Each row is a point on a landscape with many peaks, with its height.
A climber steps from a point to whichever of its 2 nearest points has the largest rise for the distance, and stops where none of them is higher. Distance is the straight distance between rows; heights are no part of it.
lon: [ 99 142 119 147 161 120 136  79 132 138 138  78 159  93 130 167 115 131
 107 150 148 136 152 150 144 197 134 149 106 144 109 152 138 139 151 185
 115 172 146 161  75 107 118 173 155 136 128 103 157 108  82 139 131 117
 163 103 135 132 103 156 112 169 141 124 154 122 171 148 142 118]  height 2.27
sidib: [ 86 133 147 105  83 152 134  77 131 190 158 158 132 120 116 147 139 168
 108 179 161 162 118 163 183 156 115 112 126 161 117 175  68  77 158 116
 177  99 135 109 135 101 143 111 145  99  81 145 159 137 128 107 163 120
 143 141 130 161 113 176 114 143 170 112 175 120 105 112  83 115]  height 3.70
fosuv: [123 123 111 138 148 123  81 109 115 137  96 123 165 149 110  83  64 174
 102 164 123 155 125 124 151 113 132  78 116 104 203  98 131 151 165 151
  83 214  92 161 190 116 123 134 100 114 124  70 173 157 130 126 105 130
 135 169 128 145 163  99 134 134  95 132 140 151 118 159  72 155]  height 2.04
Nakob: [139 118 150 179 121 109 127 109 100 114  83 184 135 107 117 140  82 177
 123 169 171 148 159 186 121  86 113 126 169 133 115 111 124 118 172 144
 146  93  96 130 160 113 128 114 100  71  58 213 146 195 121 113 128 130
 114 100  97 150 126 138 188 141 128 140 143 176  85  90 114 100]  height 4.77
tivu: [143  86  80  96 178  91  89 109  91 154 147 121  86 108 133 140 141 152
  70 171  86 117 116  68 168 147 125 104 132 111 121 153  93 108 162 135
 148 160 179 118 109 146 148 141  83 158 144 116 135  76 148 150 175 127
 167 167 130 121  91 150  72 150 131 105 130 125 236 139 151 129]  height 4.53
Neku: [101 151 135 101  76 189 131 146 182 145 132 193 159 136 130 149 128 113
 155 152 169 151  96 104 108 128 109 171 141 146  81 143 149 135 117 134
 109 118 140  98 130 148  92 140 204  71 142  76 132 113  80 100 125 113
  70 126 167 134  74 157  72 143 164 103 142  90  68 146 106 132]  height 4.40
tifo: [108 136 112 153 150 142 111 114  81 124 129  89 126 163 127 116 113 156
 119 149 125 108 160 134 180 149 125 111 134 129 163 112  44  73 117  90
 134 125 107 137 141 107 163 141  70 147 123 138 110 131 202 138 107 163
 143 118 137 143 151 137 143 141 106 113 121 144 110 124 100 128]  height 3.76
fep: [155 107 115 170 131 139 152 136 114 129  92 147 132 106 123 152 112 121
 136  91 134 146 137 140 101  92 135 161  76  99  93 138 198 204 139 148
  79  82  69 142 118 135  94 157 150  88 112 107 135 156  73 119 150 111
  97  67 123  90 118 121 137 129 153 146 169 117 135 128 157 132]  height 3.34
bop: [ 80 110 134 134 108 128 136 120 109 159 135 112 139 103 115 190 132 163
 143 152 130  95 122 181 144 144 113  98 143 165 136 155  86  89 141 100
 146 150 124 120 135  83 122 139 147 137 136 163 175 137 100 129 145 128
 146 175 161 132 129 156 123 136 116 109 152 157 114 123  94 131]  height 3.22
Pako: [ 95 115  98  80 185 101  95 111 100 155 120  65 163 172 131 128 136 180
 158 134 109 142 139 130 128 118 146 108 133 147 157 159  62  55 110  80
 148 177 171 118 113 158 133 173 140 155 122  66 122 124 200 144 158 131
 208 149 188 145  98  97  91 111  74 142 103 122 111 116  79 117]  height 2.93
bomib: [176 106 128 148  75 121 146 142 153 103 194 160 111  79 148 152 184 130
 104 122 109 105 103 119 116 148 104 119 100 158  77 149 154 169 154 208
 124 155  55 145 154 111 142 124  86 119 194 107 140  80  95 115 154  68
 100 130  89 117 105 155  86 144 150 141 114  99 184 137 101 131]  height 3.42
goza: [ 91 126 167  72 158  85 149  88  93 126 105  95 141 139 112 119 115 100
 137 174  83 107 157 122 124 115 140 106 176 130 160 101  89 111  92 132
 122 154 172 122 118 198 100 121 106 135  95 111 119 178 146 162 193 123
 136 126 154 178 160  63  90 100 127 141 101 143 133 157 111  81]  height 4.34
Sep: [146 101  96 143 160 121 134 121 169 168 115 102  96 175 131 115  79 168
 151  84  74 193 119 132 147 115 110  87 116 136 156 140 153  94 104 104
 136 103 109 102 104 199 149 117 107 172  76  72 102 102 133  78 173 122
 194 119 122 112  95 107 146  81  72 140 170 103 115  45 110 140]  height 7.47
Defu: [ 94 117  79  93 145 120  76 104  74 179  62 147 167 139 124  71  79 171
  66 165 148 164  96  91 129  77 127 102 157 114 202 110 116 111 150 135
 100 161 151 143 186 119 126 122 100  74 124  96 142 134 156 125 104 158
 140 152 160 161 157 127 111 136 144 118 113 140 121 162  92 141]  height 1.63
tedos: [100 103 179 121  77 140 130 143 162 100 119 140 122  90 120 110 139 114
 123 108 182  68 119 158  88 130 137 145 109 171 171 109 113 152 158 130
 160 188 130 125 164 100 120  66 141  86 146 179 143 129 125 141 108 127
 118 128 110 115 140  95 149 154  91 132  72 160 110 137 123 161]  height 4.36
pana: [133 150  90 139 152 152  94 115 158 133  94 139 163 188 118  54  34 172
 139 155 157 167 191 128 135  92  97  67 129  95 170 113 145 137 144 119
 108 146  72 178 196 117 112 118  68 138 139  80 150 148 132 124  70 131
 145 173 130 148 156  99 159 108  90 134 135 166  89 138 100 119]  height 1.69
Felo: [159 137 122 150 132  99 119 197 138  62 168 120 134 113 159 130 207  64
 117 142  78  81 117  83 127 164 122 144 123 159 113 142 103 132 118 123
 139 139 110 133 113 144 145 111 105 149 197 145 107  61 103 173 145 113
 108 115 128 124 128 122 127 106 139 133  84 113 190 150 162 102]  height 2.26
zefal: [134 146 101 155 110 153 143 126 149 171 140 145 143 132 116 156 117 148
 155 131 203 143 111 138 145 145 111 139 135 129  63 163 135  76 126 116
 154  64 119 137 112 109 147 156 171 108 159 142 122 105 125 102  78 136
 103 145 130 125 116 181 178 124 152 110 158 118  88  97 125 125]  height 2.92
kufu: [113 116 163 142 109  94 137 123 166 141 106 137 138 106 134 117 158 137
 169  94 188 133  51 159  66 124 114 192 144 170 115 137 124 115 169 162
 156 121 160 100 127 138 133  95 153  91 163 184 126  97 151 124 119 142
 163 125 118 138 116 141 171 116  74 143 110 123  93  85 132 137]  height 3.71
Geke: [125 134 116 173 154 161 145 144 122 155  98 119 141 135 152 132 118 126
 151  32 157 149 138 139  89 144 174 126  93 115 137 107 221 163 138 131
  77 155 111 135 125 106 115 183 186 118 198  75 111 127 118 121  56 155
 125 103 149  78 129 125 139 133 115 126 152 109  81 135 154 167]  height 2.65
repur: [161 165  71 129 178 141 106 113 183 155 124 119 181 197 116  76  59 145
 109 129 150 188 179 120 123  96 124 122 119  98 156 124 213 153 158 147
  96 125  92 202 146 143 111 141 124 112 152  78 125 100 121  98  38 165
 165 161 141 132 133 112 164 133 104 144 145 114 110 161 140  95]  height 1.35
mose: [157 154  70 155  96 160 139 166 130 120 163 150 141 139 121 125 155 102
 129 136 179 102 171 120 182 142  78 101 147 148  95 134  87  83 153 119
 184  73 117 155 125  67 145 165 136  83 181 193 128  90 152 148  49 154
  94 167 121 111 129 191 186 117 140 106 112 154 106  83 139 102]  height 2.64
rafad: [120 140 142  80 108 104 114 102  98 131 135 173 101 136 104  88 133 125
  91 135  89 121 168 111 153  72 129  92 153  89 153 101  76 114 127 122
 145 113  92 143 168 108  88 114  88 135  64 151 140 173 142 128 157 115
  99 136  95 144 168 101  96 128 166 120 108 134 122 135 151 128]  height 5.49
resug: [153 107 150  92 178  35 108 137 139 106 120 146 132 101 145  98 193 107
 124 117 150 117  68 103 108  89 152 171 140 151 119 164 101 130 151 144
 141 130 174 134  98 165 125 102 129 128 151 184 130 102 132 158 126 138
 131 140 136 155 114 131 125 116 148 146  83 128 165 123 153 105]  height 6.52
daf: [126 103 141  98 130 118 122 102 193 170 110 149 139 148 131  86 128 163
 172  84 185 172  60 146 106  84  98 134 128 125 128 154 145 119 166 145
 135 153 135 120 156 129 137  98 126 126 186 103 131  85 123  85  86 122
 180 170 121  99  89 156 160 134  79 141 128 117  74 100 103 128]  height 4.49
posod: [138 110 134 107 147 100 150 124 126 129 108 129 134 136 132 137 143 101
 145 115  78 135 103 114 121 102 120 137 154 123  91 145 148 124  65 109
  89  86 130  88  97 198 124 139 155 151  94 108 108 157  65  77 194 114
 122 121 124 137 121 126  99  89 170 152 150  95 138 149 158  81]  height 3.10
lub: [ 98 138 156 175 136 135 137 161  86 112 177  77 107 143 123 149 143 120
 170 182 105  92 154 147 174 182 125 123 116 122 149 121  59  93  79  64
 152 123 135 125  84 116 160 112 122 177 149 140 100 116 157 125 120 151
 121 110 122 116 175 136 152 121  94 107 159 139 122 102 126 136]  height 4.35
Begor: [ 93 143 146 146 158 182 143 179  65  95  81  86 108 125 150 178 153  94
 171 123  81  87 113 117 112 195 161 123 154 138 139  68 156 131  94 111
  99 130 149  76  78 141 162 176 181 148 136  93  86 130  70 116 150 124
  78 107 154 117 162 130 105 120 107  98 126 131 136 141 127 144]  height 3.87
vikep: [106 135 118  82 123  95 101 144 121 146 121 124 122 122 122 110 163 101
  98 131 186  95 141 105 135 138 120 120 143 142 111 141  97  80 158 102
 192 120 188 140 114  51 124 138 173 113 133 186 136  88 114 174  89 161
 113 174 101 132 149 150 135 118 156  99 104 160 167  99 169 123]  height 0.41
famo: [192 105 115 120 128  90 143 129 126 110 115 150 104 109 147 153 178 110
 122  80  58 126  49  83 128  82 121 151 167 150  99 134 170 131 120 149
  81  82 160  67 138 195 146 109 127 136 135 116  91 129 127 115 193 125
 150 107  96 137  99 145 132 105 175 168 125  60 150 127 156 115]  height 2.70
legu: [154 119  73 136 137 138 113 116 148 158 153 112 148 153 135 132 106 191
 143 109 104 177 102 101 171 113  79  89 114 162 127 171  92  69 119 105
 152 107  76 126 136 150 149 122  82 138 109  64 120  82 152  66 141 116
 233 147 107 127  75 153 138 122  87 174 146  79 108  78  77 129]  height 6.46
didan: [119 176 131  97 100 168 129 116 157 140 138 147 141 153 122  99 118  93
 101 141 135 171 136 103 107 119 147 188 121  83 116 118 120 149  86 118
  96 116 158 134 148 141  93 122 155  96 142  74 122 121  99 115  97 110
  96  95 132 128 104 118  83 138 166 128 133  82  90 169 138 146]  height 3.33
dubef: [125 118 126  85 130  97  94  78 170 203 120 168 126 128 136  97 107 182
 141  68 111 163 125 137 128  38 106 109 159 135 170 160 112 117 105 147
 148  98  79 139 174 143 107  96  82 122  78 140 149 124 173 134 159 131
 173 142 135 167  93 134 114  99 157 191 114 130  66  84  88  96]  height 5.58
Pumer: [162 117 121 168 117 198 150 147 144  92 120 110  93 170 141 121  83 118
 192 131 110 137 136 150 153 124 105  85 111  92 134  90 188 143  87  97
  98 113  91 122 140 131 129 143 125 184 154 103 113 134 120  92  81 109
 136 127 106 100 145 117 161  85  58 125 135 132 117 121 122 135]  height 0.60
buvu: [ 72 162 155 106  85 182 166 101 133 156 109 152 179 161 111 127  95  85
 116 170 103 146 140 111  92 137 152 123 152 124 140  79 122 153  76 124
 106 159 147 107 153 168  85 107 163  77  84  73 110 179 132 106 140 106
  78 112 163 104 151  78  65 146 157 122 155 112 113 176 115 145]  height 2.50
zofa: [116  76 117  52 211  72  77 137  98 143 157  97 103 114 146 104 175 142
 113 137  95  95 114  66 133 110 162 142 131 125 118 175  54 107 141  97
 150 168 213 100 115 195 136 114 133 162 169 110 130  75 167 167 162 150
 175 167 178 120  89 117  50 130 117 129  85 121 182 133 125 140]  height 4.00
vibi: [159 159 113 187 143 158 155 187 129  79 127 117 167 143 143 152  93  97
 154 134 100 127 122 129 120 121 119 130 163 137 125  89 170 115 112 114
  72 115 108 133 120 152 135 124 101 142 114 184 116 146 143 132 128 128
 119  93 147 159 148 124 203 102 113 139  84 137 104 159  94 106]  height 3.54
sato: [ 91 113 155 158 120 132 105 147  94 158 106 128 162 120 145 133 100 181
 140 139 115 144 119 142 129 107 154  47 118 148 218 108 126 170 153 122
  82 243  79 139 173 115 107  95 123  91 132  89 189 172 152 129 136 126
  94 180 185 121 163  92 115 141  97 126 116 172 101 158  50 170]  height 2.61
fura: [113 146 136 110 145  91 109  88 117 138 128 120  87 141 104 115 126 118
  92 164 157 116 196 152 143 165 138 124 114 105 108 132 105 136 147 132
 169 109 171 151  97 103 128 146 138 190  75 127 133 149 107 170 152 126
 142 118  88 157 141 134 114 134 132 102 147 143 189 121 185 119]  height 0.83
Misek: [ 98 125 151  58 139  78 108 147 109 112 154 132 107 120 122 107 147  93
 121 170 143  90 190 101 131 151 137  96 114 129  97 156  71 110 157 107
 205  91 163 159 103  70 122 133 152 196  97 142 137 117  87 193 156 147
 137 203  79 143 147 138  94 115 150 110 115 174 197 123 175 106]  height 0.61
Bev: [ 92 126 161  93 121 101 129 103 140 196 152 143 169 119 132 141 136 182
 136 148 127 185  72 121 163 111 119 135 165 176 136 192  79  88 133 113
 153 135 161  89 124 165 116 102 144 100  80 131 141 141 124  85 188 125
 161 145 173 170  72 153  90 125 195 156 156 122  67 123  43 112]  height 4.32
tol: [106 120 165 172 137 111 115 138  74 120  60 142 106 104 111 170 100 171
 138 135 171  98 164 175 105 118 140 144 147 131 131  98 165 137 159  91
 150 123 124 130 140  82 120 154 146 103  44 203 151 193 109 155 126 172
 101 126 121 139 177 105 188 152 118 120 150 212  83 107 143 105]  height 5.23
Gofef: [ 64 182 151 127  76 188 149 133  84 130 132 113 147 149 112 146 111 102
 101 160 111  99 155 127 108 176 166 114 140 120 163  59 122 148  89 128
 107 191 138 104 117 113  98 144 146 107 121  92 110 175 152 124 111 126
  87 101 150 107 169  84  75 159 123  96 114 135 116 178 134 153]  height 1.98
Zol: [125 124 103 198 179 120 131 131 112 129 110 122 151 118 139 118 120 153
 114  77 151 133 132 174  99 133 185 147 130 139 133 117 186 133 168 165
  87 170 126 164 119  73 154 189 152 142 153 144  95 158 154 136  50 168
 147 129 139 117 151 114 196 161  86 161 155 138  89 125 173 136]  height 2.54
feri: [149 112 135 110 167  64  99  79 153 164 145 145  87 101 107  96 135 165
 140  61 134 103 134 146 114  78 144 112  89 114 130 159 142 143 157 164
 158 119 103 150 115 131 123 129 108 190 106 157 138 135 125 143 120 129
 146 159 119 119 134 117 122 109 104 163 141 141 138  98 161 162]  height 5.03
fizif: [188 139  55 178 176 127 108 171 162  84 108  92 157 156 160 140 112 121
 152  96 108 146  95  92 140 121 145 131 150 154 109 122 169 130 148 110
  69  95 132 120 116 165 170 151  90 146 133 152  97  96 170 140 102 126
 139 102 152 142 120 134 199  85  98 116  98 101 123 161 112 129]  height 3.12
zupep: [123  97  93  86 114 155 118 102 111 144 128 139  78  88 138 154 177 140
  51 150 106  94 106  96 131 181  95 130 143 157 123 139 114 109 167 144
 155 164 180 108 137 120 146 126 116 119 141 138 133  65 123 145 183 119
 118 157 143 116 120 153  58 167 141  89 112  84 190 115 127 172]  height 5.04
viki: [216 141 105 217 106 158 153 118 170  72 160 124 133 112 140 133 142  96
 143 114  77 137  97 130 142 147 102 132  98 109 101 114 193 161 121 169
 102  70  77 139 136 130 137  90  84 161 149 127 109 128 162 118 120 104
 165  80  78 103 102 161 181 125 112 146 142  97 175 116 147 116]  height 3.83
zelef: [131 122 114  67 180 111 102 133 121 104 110  90 203 133 145 120 145 179
 109 152 109 129  84 127 130  90 112 162 159 170 129 157  50  75 142 116
 136 168 176 106 133 143 154 138 123 110 149  96 113 133 162 118 127 132
 212 170 139 161  80 123 104 138  95 153  97 116 119 150  91  87]  height 2.39
nafab: [139 147  96 182 116 164 149 159 105  77 164  76 110 101 128 180 166  97
 145 133 104  55 165 151 134 185 109 122 114 117 107 122 139 110  97 106
 147  83 130 141  56 114 164 148 128 173 148 172 103 125 124 155 130 127
 117 102 129 121 162 142 170 123 104 113 132 138 154  85 153 152]  height 5.15
Zoked: [125 136 127 115 162  98 119 125  90 119 139  94 158 137 126 142 123 124
 128 168 147 153 117 137 136 157 147 154 121 128  92 169 105  90 115 130
 121 130 141 130  73 130 138 177 161 139 161  93 136 119  72 120 135 112
 134 129 121 132 115 151 106 119 159 116 172 117 163 131 166 101]  height 1.71
zugas: [115 161 137 146 133 125 135 139 110  99 180 117 149 150 106 129 101  81
 114 210 140 129 191 157 167 178 135 141 115  91 103 151  63 117 105 111
 121 133 109 181 113  85  96 157 139 156 131 110 120 151  85 123  93 117
  89 122  95 126 133 136 118 149 161 102 161 143 136 147 151  82]  height 1.86
nof: [116 137 121  64 183  93  95 119 112 138 168  73 112 172 139 116 149 139
 134 138 104 101 160  98 156 125 154 130 118 123 138 161  42  94  90  74
 170 140 180 128  95 169 132 153 127 204 146  93 115  80 181 161 123 141
 193 144 145 124 106 120  87 115 100 125 100 117 143 144 135 128]  height 3.46
Vakan: [ 82 179 157 125 107 100 143  88  92 132 164 112 129 133 106 114 128 121
  84 137 133 127 180 149 104 132 172 131 110  66 138 111  92 146  95 116
 158 137 136 171  85  69  99 143 151 172  67 132  94 196 133 178 122 128
 129 112  99 129 166 105 104 132 124 144 147 145 119 149 192 153]  height 1.10
vazok: [170 159  95 130  31 215 167 124 175 112 134 152 123 137 115 110 127  99
  92 133 171 150 199 160 116 155 102 141 105 103  76 110 171 159 147 148
 178  74 165 129 166  78 144 117 101  64  90 133 125 136 149 126  84 124
 113  67  67 115 102 155 147 171 122  86 138  95 145 112 160 156]  height 6.25
Ritik: [173 167  96 110 123 187 160 127 180 145 112 112 130 174 158  98 106 142
 111  84 145 164 116  90 109 111  93 110 135 132 158 107 232 144 169 146
 101 121 116 138 161 118 131 120 101 123 138  91 125  92 125 123  55 131
 182 160 137 127 131 124 185 111  88 124 119 110  87 166 110 143]  height 1.03
Ziras: [131 133 137 117 113 146 143 161 154 149 128 156 142 123 140 146 172 113
 130 119 137 149  54  75 102 164 117 173 111 136  74 165 137 132 138 159
  96  98 103  89 127 147 115 150 188  95 201  61 107  82  98 111 139 117
  89 123 129 114  75 180  55 126 197 137 163  53 111 130 120 165]  height 5.63
nem: [157 150 119 183 107 141 122 140 136 104 142 109 101  88 127 147 154 103
 112 112 141 101 138 127 122 197 139 154 127 107  89 138 130 144 152 151
 155 112 143 136  76 112 173 123 112 130 154 168 113  82 150 152 143 123
  87  83 108 117 122 143 156 139 132  92 134 122 183 106 173 152]  height 6.05
Derin: [131 133 102 138 135 199 128 152 132 126  84 107  98 144 157 166 122 118
 171  81 114 107 122 115 102 173 153 114 109 123 121  84 224 154 116 116
  87 128 137 110 108 137 146 172 183 121 147  96 121  85  89 111 115 133
  74  88 148  98 148 129 128 108 126  82 134 129 127 130 140 181]  height 3.30
Bogid: [131 118 126 146 108 152 159 151 138 145 127 142 126 109 128 177 171 138
 145  98 162 131  41 131 119 119  94 171 154 156  93 121 135  83 153 144
 166  69 152  82 114 130 168 123 155  99 165 182 114  87 164 111  91 121
 139 122 124 130 108 196 174 124  94 133 125 101  92  71 119 160]  height 3.27
Terad: [152 171  96 154 141 212 162 159 125 118 128  88  98 188 135 122 106 115
 142  86 135 145 122 130 123 133 109 117 142  97 130  74 214 136 119  96
  92 104 136 128 146  69 132 146 129 161 184 125  97 149 148 123  25 146
 169 123 116 103 136 116 206 117  66 121 132 127  64 160 141 129]  height 0.80
Lanib: [128 125 162 105 147  89 116 132 149  74 111 124 128 106 147  93 166 100
 114 100 143  69 130 124  88 106 124 136 138 165 160 104 121 110 138 139
 157 154 172 136 137 127 120  81 117 104 139 189 127 104 116 198 142 143
 144 117 119 157 147  98 148 127 116 154  50 161 156 116 166 123]  height 5.32
Dekot: [135 107 101 123 171 119 132 124 179 187 130 127 173 142 140 106 142 176
 132  60 124 192  54 109 106  98 120 129 112 160 136 183 138  97 151 140
 145 143 128 115 143 162 122 110 137 131 161  62 111  66 134  77 115 122
 222 156 129  99  45 157 115 113  98 158 146  76 112  96  82 144]  height 5.39
Zakag: [184 168 101 163  72 225 173 168 159  89 140 130 146 142 116 164  98  77
 147 160 142 147 195 169 111 149  89 137 155 105  77 120 209 170 121 138
 111  75 112 135 148 104 124 138 107 104 112 163 133 144 104 108  97 105
 118  99  90 141 118 145 166 143 144  84 127 126 147 127 147 108]  height 5.30
gipi: [159 100 118 111  68 115 147 117 148 140 119 179  87  97 120 143 120 113
 123 108 134 175 115 120 109 104 101 153  55 118  72 151 180 214 159 177
  98  84  83 149 125 131  93 141 143  50 126  79 166 117  67 115 168 113
 101  99  92  93  95 118  78 129 178 160 178  97 184 140 154 146]  height 3.15
duva: [147 128 147 150 120 166 134 136 119 104  96 111  92 161 127 104 108  95
 150 133  79 146 124 115 146 130 146 106 114  90 165  67 147 157  79 108
  64 139 128 111 136 164 112 116 110 163 128  67 101 162 120  96 131 100
 114 104  97 104 156  98 126 110  97 120 121 108 135 162 145 159]  height 0.33
Riv: [117 121 169 106 155 109 164 128 122  93 109 120 174 162 144 119 119  84
 166 129  71 125 101 143 122 104 134 110 172 150 149  96 125 138  60 130
  89 149 142  93 102 204 102 129 166 149 119 117  82 187  97 101 174 100
 113 134 149 154 121  92 102  80 143 150 106 126 115 160 105  79]  height 3.65
runov: [123 138 133  89 135 104 117  90 132 144 107 127 106 132 116 121 117  95
 107 171  74 119 164 111 149 108 131  96 166 115 133 109 130 118 110 136
 126 110 127 134 122 166 108 128  79 164  46 139 149 161 129 137 174 137
 110 133 138 170 158  83  85 104 208 100  95 143 162 152 136  71]  height 4.95
pafo: [115 111 161 133  74 151 124 124 155 142 147 167 151 102 156 134 126 140
 137 122 156  98 148 140 107 123 137 116  97 157 160 129 121 170 140 112
 124 209  67 131 186 123  93  82 110  75 140 129 175 134 145 132 126 106
  93 141 176 102 123 115 129 161 118 118  98 154  95 161  56 156]  height 3.44
tata: [122 131 127 202 131 135 142 136  97 109 132 146 151 114 124 157  93 134
 146 132 129 150 131 152 137 105 138 136 130 129 124 109 145 138 116 134
  83 125  91 141 126 138 123 136 130 118  95 156 123 178 115  99 135 125
  97  98 144 141 147 131 172 137 134 127 160 133 112 113 135 110]  height 4.13
Gomu: [195 144 127 202  72 203 169 163 148  50 172 119 134 111 117 154 124  59
 136 176 134 147 145 137 142 185  87 148 131 134 106  94 147 150 103 157
 126  73 105 112 128 127 179  90  81 129 137 150 124 149 134 112 113  88
 102  86  82 144 123 162 185 143 148  98 122 107 161 123 105 115]  height 4.59
didug: [118 134 120  80  88 124 118  75 165 164 165 189 113 145 124  88 152 158
 117 106  90 117 173 128 125  45 119  98 149 106 150 147  86 147  88 144
 152  95  53 160 195 115  61  92  95 154  76 168 151 138 152 141 131 121
 123 140 121 157 136 118  93 114 167 205 103 128  87 134 112 120]  height 6.00
Gon: [117 101 156 115 182  50 122  81 119 170 137 111 115 109 130 109 123 152
 146  81 120 175 112 136 111  71 193 141 117 101 147 187 129 124 126 136
 140 124 118 143  93 145 116 124 139 189  66 137 125 154 147 125 152 152
 151 138 174 151 132 127 120 108 129 171 128 152 106 110 123 110]  height 5.75
logus: [152 130 124 132 126 134 113 137  94 109 121 134  79  73 128 148 149 126
  83 102 148 106 114 124 125 158 158 156  99 106 126  77 140 153 136 129
 115 134 119 120 124  86 155 138 122 107 158 115 112 114 118 134 122 119
  80  78 107  90 160 128 120 157 128  85 131 124 187 122 174 175]  height 7.48
fosog: [ 77 197 133 147  85 145 154 136 108 133 169 106 112 162 105 148 101 138
 135 140 144  94 201 157 127 152 166 144 129  76 123 112  97 127  63  83
 137 116 124 139 113 102 104 124 138 157  71 185 121 195 189 136  90 157
  87  97 141 121 172  93 132 132 127 116 144 154  87 136 153 131]  height 1.34
dadal: [169  70 136 118 193  73  99  89 173 139 108 135 102 137 132 104  74 171
 167 119  81 147 137 125 144  93  94  79 121 130 168 138 146 125 116 155
 119 139 111 101 126 225 137 112  65 156  88  99 149 120 120 108 212 128
 186 138 140 132 103  84 128 105  95 159 131 136 173  89 107 112]  height 6.49
fum: [ 82 134 152 150 151 136 135 146 129 131 123  89 142 113 123 139 137 135
 142  83 171 126  85 161  83 144 155 176 127 165 138 132 138 108 135 124
 120 162 155 109  89 103 155 135 173 138 168 159 127 132 164 136  72 166
 172 151 151 116 117 130 185 148  84 155 135 144  47 110 133 115]  height 3.08
zar: [ 77 103 184 119 134  77 128 125  91 129  62 118 105 113 108 132 114 127
 139 154 160 129 122 145 118  84 142 150 149 118 135 132 152 114 136  90
 151 119 172 105 101 110 123 138 184 127  48 175 152 177  98 137 173 164
  88 143 128 158 169 101 142 122 132 131 126 208  81 137 138  75]  height 5.84
muvem: [153  81 149 127 107 112 136 140 138 135 169 176 110  98 143 141 166 115
 119 125 146 133  81  91 119 153 148 173  80 124  97 155 123 165 152 177
 116 137  88 138 140 123 126 124 144  89 221  90 135  84 113 116 134  86
  75 121 128  93  93 149  83 143 166 141 147  97 157 134 104 170]  height 4.33
totaz: [ 85  91 176 120 161  55 115 102  67 139  92 138 102  93 121 102 129 158
 133 114 143 163 100 139 121  58 173 146 110  95 158 146 127 129 164 105
 145 128 141 138 126 100 115 114 163 119  84 178 132 178 158 122 119 178
 104 153 143 141 176 113 141 118 128 151 134 175  91 119 142 131]  height 6.75
Tera: [131 118 137 138 154  89 103 124 173 160 104 119  92 119 137 107 125 158
 168  40 170  74 152 131 114 124 154 104 103 140 133 159 166 122 111  94
 144 132 122 152 130 125 120 142 110 173 120 188 143 103 188 165 100 155
 113 143 166 121 138 103 143 116 113 130 112 179 128 102 128 133]  height 4.44
Gonuk: [168 122 144 187  81 157 142 197 115  55 158 136 123 100 122 142 139  52
 153 184  83  94 142 143 169 173 107 124 106 107 136  90  90 143  86 104
 127 121  96 126 144 132 144  78  89 120 147 162 114 155 114 125 138  96
  58  83 112 113 152 120 171 133 126 111 115 131 177 120 127 125]  height 4.08
Tiz: [152 132 134  88 136 109 153 171 124  53 120 128 127 128 133 137 186  66
 113 127  49  91  87  95 136 136 104 149 147 134 110  88 118 123 107 135
  75 102 166  86 129 182 142 107 119 138 183 109  85 115  86 141 186 121
 131 132 102 111 121 116 118 107 150 123  88  86 158 164 145 117]  height 2.28
tif: [106 101 167 102  97 116 147  77 162 170 143 172 135 105 131 121 128 153
 143  96 125 152  86 152 134  81 117 123 138 167 156 137  92 122  96 145
 131 124 116 107 163 158 106  64 106 103  96 130 152 141 168  89 190 105
 154 146 152 144  86 133 105 126 157 155 134 125  93 117  70 127]  height 5.05
vonu: [129  76 168  69 182  21  70 110 126 125  85 134  79 136 131  45 136 156
 142  86 171 129  90 114 127  57 140 153 138  87 172 143  93 134 157 119
 159 114 169 119 136 139 126  89 111 144 128 170 130 127 146 147 125 178
 135 145 114 137 157 124 127 105 122 128  88 167 121 110 146 108]  height 8.16
kenar: [ 66 185 129 152  68 199 139 159 116 133 142  92 141 181 108 156  91 125
 113 161 141 104 189 133 140 192 153 112 146 107 156  76 121 141  90  86
 133 165 139 152 140 100 115 121 121 117 111 148 142 128 192 123  67 142
  89  93 169 132 176 106 123 159 145  79 124 135  99 156 109 135]  height 1.59
lak: [122 110 128 189 154 160 143 186  64  63 126  60 136  97 137 205 171  86
 178 130  87  83 144 152 120 205 140 131 123 149 125 106 159 140 109 131
 121 141 114 103  53 142 170 172 168 143 154 158 104 132  74 151 148 131
 129  93 146 121 154 123 146 107  86 117 136 148 156 116 156 141]  height 4.48
sezal: [176 128 118 124  96 111 123 174 152  56 179 139 129  91 150 141 183  97
 105 146  86  57 133 116 143 149  81 112 137 194  87 159 127 142 149 179
 146 157 101 146 152 119 141 124  86 116 187 145 145  75  81 135 154  95
 128 166  66 146 118 143 120 134 158 122  78 128 192 126 135 101]  height 2.82
Rugub: [150 142 108 136 101 120 119 158 115 100 180 191 137 130 112 117 157  85
 101 180 180 123 170 108 166 149 111 135 125 104  81 150  61 103 119 108
 164  93 117 164 139  72 138 143 142 123 157 147 122 141 115 137  65 131
  86 131  77 118 125 177 127 142 174  99 142 123 134 117 147  96]  height 2.33
Reb: [117  91 146  63 164  70  82  77 147 177  66 168 113 131 121  62 101 176
 106 117 155 149  96  98 122  55 114 125 140 113 186 137 105 137 149 136
 130 151 185 111 157 151 120  88 108  81  93 123 172 119 142 118 152 146
 143 144 151 158 107 113  96 145 168 142 105 146 134 137 100 103]  height 1.31
Futi: [158 110 116 112  94 151 139 100 113 136 120 143  89 108 110 134 142 126
  38 131  93 121 100 103 130 170 102 126 110 117 117  83 139 147 160 160
 113 144 131  83 149 129 160 112 119  93 132  78 128 102 119 101 171  98
 117 116 115  76 133 127  94 172 127 109 135  65 194 146 144 198]  height 5.91
Poriz: [ 73 150 139 129 106 154 144 110 117 131 157 109 163  87 104 175 113 139
 102 150 139 113 165 192 107 170 146 139 140 150 120 131 126 131 131 153
 144 164 138 146  96  83 121 176 164 129 110 164 156 148 102 158 133 119
 146 139 149 123 142 134 124 167 126 140 157 140 107 135 133 141]  height 2.80
vabem: [131  98 143  85  67 149 142 125 104 120 143 162  73 129  95 142  81  97
 132 137 138 144 166 124 139 134 135 126  41  98  75 156 145 196 126 122
 141  88  99 150 132 100 114 146 143 115  99  82 157 150  75 167 172  95
  54  98  86  82 115 119  76 151 161 121 177 126 177 148 158 146]  height 2.47

For each start below, name the point where the climber stops.
Geke | logus
Pako | logus
fura | Ziras
zugas | kufu
Pumer | vonu
famo | didug
lon | didug
zelef | logus
Defu | vonu
